Points, in no order, along strands that fork, close into loops and pass close to each other.
(in the rows, 128 means zero)
Two points are linked if the straight distance between their rows is under 94.8. Some points are linked to none.
Nez: [134 132 163 140 154 133 157 101 131 144 110 152 152 174 120 121 135 139
 154 121 124 163]
Zonak: [137 163 138 139 142 165 112 151  88 128 111 118 134 129 149 138 154 117
 158 143 141 189]
tobam: [159 126 144 163 108 128 147  99 142 150 145 121 162 159 149 133 110 113
 160 163 107  90]
pulu: [ 80 118 127 134 128 133 101 104 141 140  99 107 114 163  97 137 133 155
 109  80  84 120]
fisol: [107 124 159 152 170 121 118 143 131 155 114 141 110 170 148 174 133 134
 144  74  56 159]
liveb: [109 133 139  91 115 100 188  87 154 139 190 133 153  84 156 138 128 128
 131 122 117  75]
notun: [110 133 127  89  81 132 157 113  98  94 158  99 179 104 141  92 114 106
 159 170 176 117]
tiz: [ 88 112 165 127 148 122 102 128 162 137 135 165 114  98 124 114 131 166
  92  95 109 147]
Folig: [ 71 134 169 155 177 115  81 115 119 187 121 143 113 126 174 136 162 129
  99  89 111 168]
toz: [131 132 130 136 102 122 146 143 131 130 162 124 117  52 122 124 104 129
 125 157 101 115]
nubar: [117 134 140  84 115 101 168 103 128 128 138 144 110 111 125 114 133 133
 103 115 139 127]
diz: [140 112 117 116 104 135 172  94 150 144 159 131 184  80 120 124 138 117
 144 175 140  77]
kega: [171 137 100 121 149 133  96 167 117 105 110 123  99 208 105 127 134 128
 116 151 152 126]
Rati: [ 83 148 154 117 123 134 110 126 105 143 161  94 109  66 157 140 133 118
 128 115 119 153]
mabu: [ 78 113 135 154 172 122  62 126 165 167  99 128  98 120 140 145 143 159
 101  74  73 136]
Rol: [ 93 111 174 121 142 103 172  88 136 153 160 172 155 147 140 142 125 125
 140  80  76 102]
nul: [133 151 165 114 131 115 175 137 102 102 138 134 137  99 175 105 112 117
 172 158 146 167]
kozet: [130  95 163 145 187 114  77 122 143 124 120 168 116 142  92 140 140 139
  65 102  92 140]
reror: [110 148 127 122 151 140  74 165  61 129 112  84 101  82 158 136 163 109
 123 147 140 162]
Nuta: [134 148 127  87 116 133  84 153  85  86 127  97 114 106 140 103 138  67
 126 169 160 132]
menin: [ 89 110 113  94 101 136 141 131 103 157 175 143 126  12 122 137 148 123
 119 130 125 110]
leg: [149 151 114 141 116 168 146 168  86 121 110 118 145 133 144 113 144 125
 174 162 155 167]
keku: [110 106 126 120 128 119 136 158 107 153 144 169 119  22 119 103 153 125
 100 134 130 129]
dal: [104 144 125 126 107 167 132 110 122 133 118  86 168 194 129 137 103 128
 174  92 150 143]
givok: [138 150 115 133 140 125 129 142 132 132 110 129  70 125 126 145 127 127
  95 117 124 128]
malos: [105 124 108 141 131 141 105 113 102 179 129 147 128 101 117 140 185 125
  88 117 116 143]
Met: [136 118 138 135 121 123 149 140 148 164 179 166 136  81 125 140 123 129
 136 123  89 106]
rad: [133 138 140 127 134 116 150 157 103 151 136 142 104  64 132 119 139 135
 123 140 113 151]
Fifi: [171 101  96 124  92 121 156 114 126 108 149 146 166 113  86 105 130 125
 109 155 161 103]
Zab: [138 165 147 125 173 155 100 140 117 135  93 132 121 175 142 134 154 125
 141 141 151 181]
mit: [136 101 128 142 135 134  74 134 152  98 146 146 115  88  93 128 131 123
  55 110 130 139]
lud: [ 90 114 132 110  96 140 147 132  58 136 145 104 145  77 120 106 155 125
 148 136 144 149]
zakud: [134 153 143 110 117 121 181 133 108 117 135 120 135 127 157 100 105 144
 161 122 168 183]
Ruken: [148 146 119  96 143 132  66 172 108  68 126 104 107  96 133 111 140 102
  98 157 165 139]
rom: [126 134 121 125 105 126 156 105 134 123 126 102 161 212 126 110 107 137
 169 117 147 113]
mubak: [122 135 152 112 136 134 108 127 120 104 146 111 112 119 125 104 120 133
 113 139 137 161]
roka: [130  94 126 130 113 134 121 109 196 124 142 158 146  98  83 132 107 143
 103  95 111 100]
lupum: [128 155 161 134 177 135  98 123 109 108 100 122 111 204 148 143 130 132
 134 117 131 169]
lato: [129 122 131 133 106 122 191 113 126 139 168 116 186  85 145 116 124 135
 173 170 144 101]
galep: [ 95 126 137  81 101 145 162 104  86 111 152 111 175  98 131 116 131 127
 166 135 164 146]
zub: [136 145 133 132 102 134 161  93  99 140 150 101 163 127 183 153  97  99
 184 151 148 135]
Ravon: [139 116 151 130 144  93 156 104 140 139 112 155  85 167 124 144 116 122
 118  94  87 114]
sibuf: [ 68 136 127 107 108 150 107 134 116 147 139 108 121  27 143 135 136 124
 125 135 121 133]
kop: [174 129 115 138 114 115 177 104 182 124 109 158 131 161 123 105 119 139
 145 161 148  90]
bima: [ 90 141 129 113 119 172  93 112 117 129 104 101 153 197 118 121 131 119
 139 109 140 142]
Gana: [116 102 119 143 112 120 175 101 146 152 119 134 147 176 109 146 118 134
 152  90  77  88]
Fipo: [168 141  85 147  82 105 145 153 147 121 146  86 131 168 125  93  98 139
 157 177 166  85]
Fara: [157 135 133 130 117 112 179 141 118 107 130 119 149 141 118  88 111 151
 141 158 168 143]
Fige: [138 119 104 144 196 100  43 150 120 115  93 113  90 131 124 139 148 154
  56 124 137 151]
Foza: [101 114 142 114 125  93 186  89 151 167 177 151 172 121 145 152 122 148
 153  92 100  78]
toda: [150 124 111 134 123  94 199  87 185 156 107 156 135 152 135 144 119 139
 159 132 123  62]
nud: [102 152 104 124 134 134  51 162 100 138  98  79  92 103 149 128 158 136
  96 127 158 159]
nised: [150 132 114 141 135 149 130 154 143 108  84 103 113 252 124 134 112 134
 166 122 133 120]
Gam: [135 106 118 148 102 132 159  98 137 143 145 131 172 150  98 141 128 114
 125 139  96  76]
busi: [164 109  86 112  90 141 118 120 142  97 115 149 129  90  94 119 135 110
  89 129 170 107]
bog: [196 140 112 153 129 122 127 159 145 102 125 116 128 135 150 118 108 118
 154 201 138 109]
nup: [114 159 132 132 155 151  97 148  66 143 102  96 123 104 175 152 151 114
 151 126 158 208]
Bosol: [149 123 104 116 134 131  96 154 120 107 102 138  84 181  93 107 133 135
  81 111 181 132]
mag: [155 173 123 111 111 133 146 123 105 113 122 105 103 171 152 121 120 112
 149 153 164 135]
nofiv: [170 103  95 150 142 131 141 126 156 120  97 178 104 133  82 134 132 136
  93  99 127 112]
tus: [ 85 117 137 141 170 118  66 122 159 136  77 124  98 168 141 141 136 150
  93  89  94 134]
ziliv: [132 131 127 110  83 124 151 137  82  87 155 116 134  86 131 105 110 100
 142 170 150 118]
zal: [139 119 118 110 133 103 205  96 186 161 124 181 131 116 126 121 137 147
 121 107 118  89]
Teba: [ 85 152 143 112 113 135 151  90 117 158 152 108 142 111 157 159 109 135
 159  71 127 147]
lavu: [149 108  99 152 116  99 206  86 164 170 120 136 174 141 150 129 126 140
 180 140 124  60]
Lufaf: [116  99 153 117 161 107 142 104 153 125  78 183  89 176 110 133 128 130
 105  91  90 127]
zed: [125 125 136 157 167 118 118 147 134 132  90 118  83 193 139 176 109 135
 142  92  70 134]
poged: [159 127 121 136 154 135  70 172 150  82 127 148 103  80 114 137 120 122
  77 135 128 144]
bizi: [160 131 142 165 147 133 115 154 162 129 144 130 117 129 120 146 106 151
 127 130  78 116]
gis: [148 115  77 119  95 120 135 133 120 106 153 150 130  44  88 129 128 114
  81 116 156 116]
mam: [138 129  90 128 102 157  95 152 120 131 132 104 126 100 102 122 131 136
 120 137 133 126]
nad: [139 110 154 129 171 121  86 105 123 101 112 151 104 177  99 130 130 131
  73 103 121 140]
bev: [123 107 138 133 123 142 107 124 171 143 167 154 131  78  99 144 121 124
 107 117  90  94]
Nidu: [145 117 101 125  95 116 142  96 164 107 118 119 154 218 103 103  94 130
 152 144 150  76]
Daker: [150 129 133 123 156 121  83 178 108  86 122 125  98  71 128 124 134 112
  85 160 124 145]
Zeroz: [104 110 169 120 138 126 133  91 143 160 155 162 144 141 115 149 136 113
 107 101  84 115]
boz: [120 142 151 117 123 115 155 133 156 163 169 152 107  95 159 152 108 128
 139 108  78 107]
rega: [181 129 101 163 100 135 130 162 134 111 128 130 127  94 126 110 131 108
 145 205 136 103]
sug: [140 109  94  99  90 116 166 113 135 102 163 135 182  79 106 102 136 113
 131 187 164  77]
kuzi: [123 122 125 116 112 124 170  82 132 123 133 120 194 171 121 112 120 132
 167 131 153 112]
siz: [117 156 146 150 123 151 132 154 140 140 139 114 129 106 155 146 116 158
 169 115 116 168]
Suno: [129  98 125 162 169 113  50 126 137 128 117 139 109 116 113 143 158 122
  44 112 119 130]
lenon: [162 139  96 123  99 124 112 187 117  83 137 106 121 126 110  79 123 110
 138 166 179 127]
vufof: [180 130  92 131  98  96 166 117 143 124 132 115 128 158 139 104  92 127
 141 171 173  82]
Luti: [162 125  82 116 111 129 111 140 141 101 108 127 107 148  86 118 119 133
  83 120 174 118]
ravun: [152 147  96 119  84 122 132 182 131  97 148 103 137 174 129  71 107 120
 170 168 193 126]
Moz: [ 62 139 148 134 135 153 101  91 120 155 101 109 139 162 147 163 124 123
 158  68 114 176]
nom: [113 126 169 112 136 150 162  74 148 131 131 139 171 160 126 135 129 130
 158 134 116 127]
domed: [110  88 142 128 136 116 120 104 189 114 131 173 121 111  86 115 117 155
  84  74 119 115]
pizip: [146 103 130 146 127 103 189 113 136 136  88 157 114 196 118 149 109 137
 145 100  72 100]
ton: [131 112  96 128 161 118  73 136 127 121  64 127  73 197 108 130 143 128
  71  97 151 134]
dugo: [157 127 144 145 139 135 161 143 114 127 128 148 133 156 119 118 133 138
 132 144 125 165]
Daz: [163 161 155 136 153 135 123 153 153 107 139 116 119 127 163 145 111 122
 156 184 115 138]
kurop: [177 142 114 147 156 147  94 161 131 104 107 109 106 212 123 153 116 125
 145 139 118 127]
Reto: [104 114  99 110  93 145 101 159  84  95 120 123 124  28 104 103 159  97
 118 167 139 128]
bome: [ 83 138 185 124 162 117 112 128 137 163 138 154 130 119 148 128 139 152
 118  80 109 174]
Bofe: [ 79 143 146 130 122 136 145  97 132 164  98 127 130 144 162 176 109 129
 168  46 101 151]
silal: [138 123 125 141 176 132  91 145 140 106  84 114  88 206 120 172 131 128
 127 115  87 119]
fav: [106 126 139 130 129 141 117 104 130 145 133 116 133 144 119 141 123 125
 113 107  89 124]
kun: [141 128 153 120 193 112  79 137 129  89 101 122  99 182 128 120 132 135
  96 126 139 158]
teli: [ 75 156 143 112 124 145 130 114  91 156 136  99 122  92 176 139 113 131
 143  94 140 170]
ful: [113 101  92 109  86 127 110 137  77 111 146 117 114  44 100 116 149 106
  85 133 152 124]
fipa: [119 146  91 124 131 147  60 159 121 123 109  84 104 130 115 125 137 133
  92 123 134 132]
Rosi: [157 113 103 141  99 135 132 100 152 120 122 129 143 187  89 130 115 124
 115 133 115  80]
Rozug: [149 143 105 152 108 154 155 159 119 137 123 123 140  92 134 123 149 134
 172 181 139 129]
Sok: [148 129 148 173 130 129 153 118 159 141 120 146 136 164 163 144 107 120
 172 154  88 105]
kepad: [ 95 123 127 118 120 130 127 120  73 161 132 128 137 118 111 112 171 133
 111 132 144 170]
Fizo: [ 93 132 146 155 163 135  82 134  87 167 121 102 119 124 153 153 148 142
 114  98 113 174]
bila: [112 104 140 133 114 116 191 123 143 146 194 149 189  58 158 123 124 155
 177 145 116 102]
Misus: [141 152 121  97  96 118 110 183  99  61 144  97 126  98 143  86 114  86
 152 181 162 121]

A fork is a point with three links, a tip a point with one. Leave the first point through the second and follow the links. Name the first fork or tip that comes.
mabu / tus => liveb
Met / bev => Fizo
nul / zakud => rom
Fizo / Folig => Met
Suno / kozet => Zonak
Misus / ziliv => malos

A tip is a point with one link. Name the tips that can be reached along the links from each point below, in the order of the rows.
Rosi => nul, bima, Lufaf, Sok
Rol => liveb, mabu
Teba => boz, Moz, Fizo
silal => fisol, nised, ton, Reto, bila
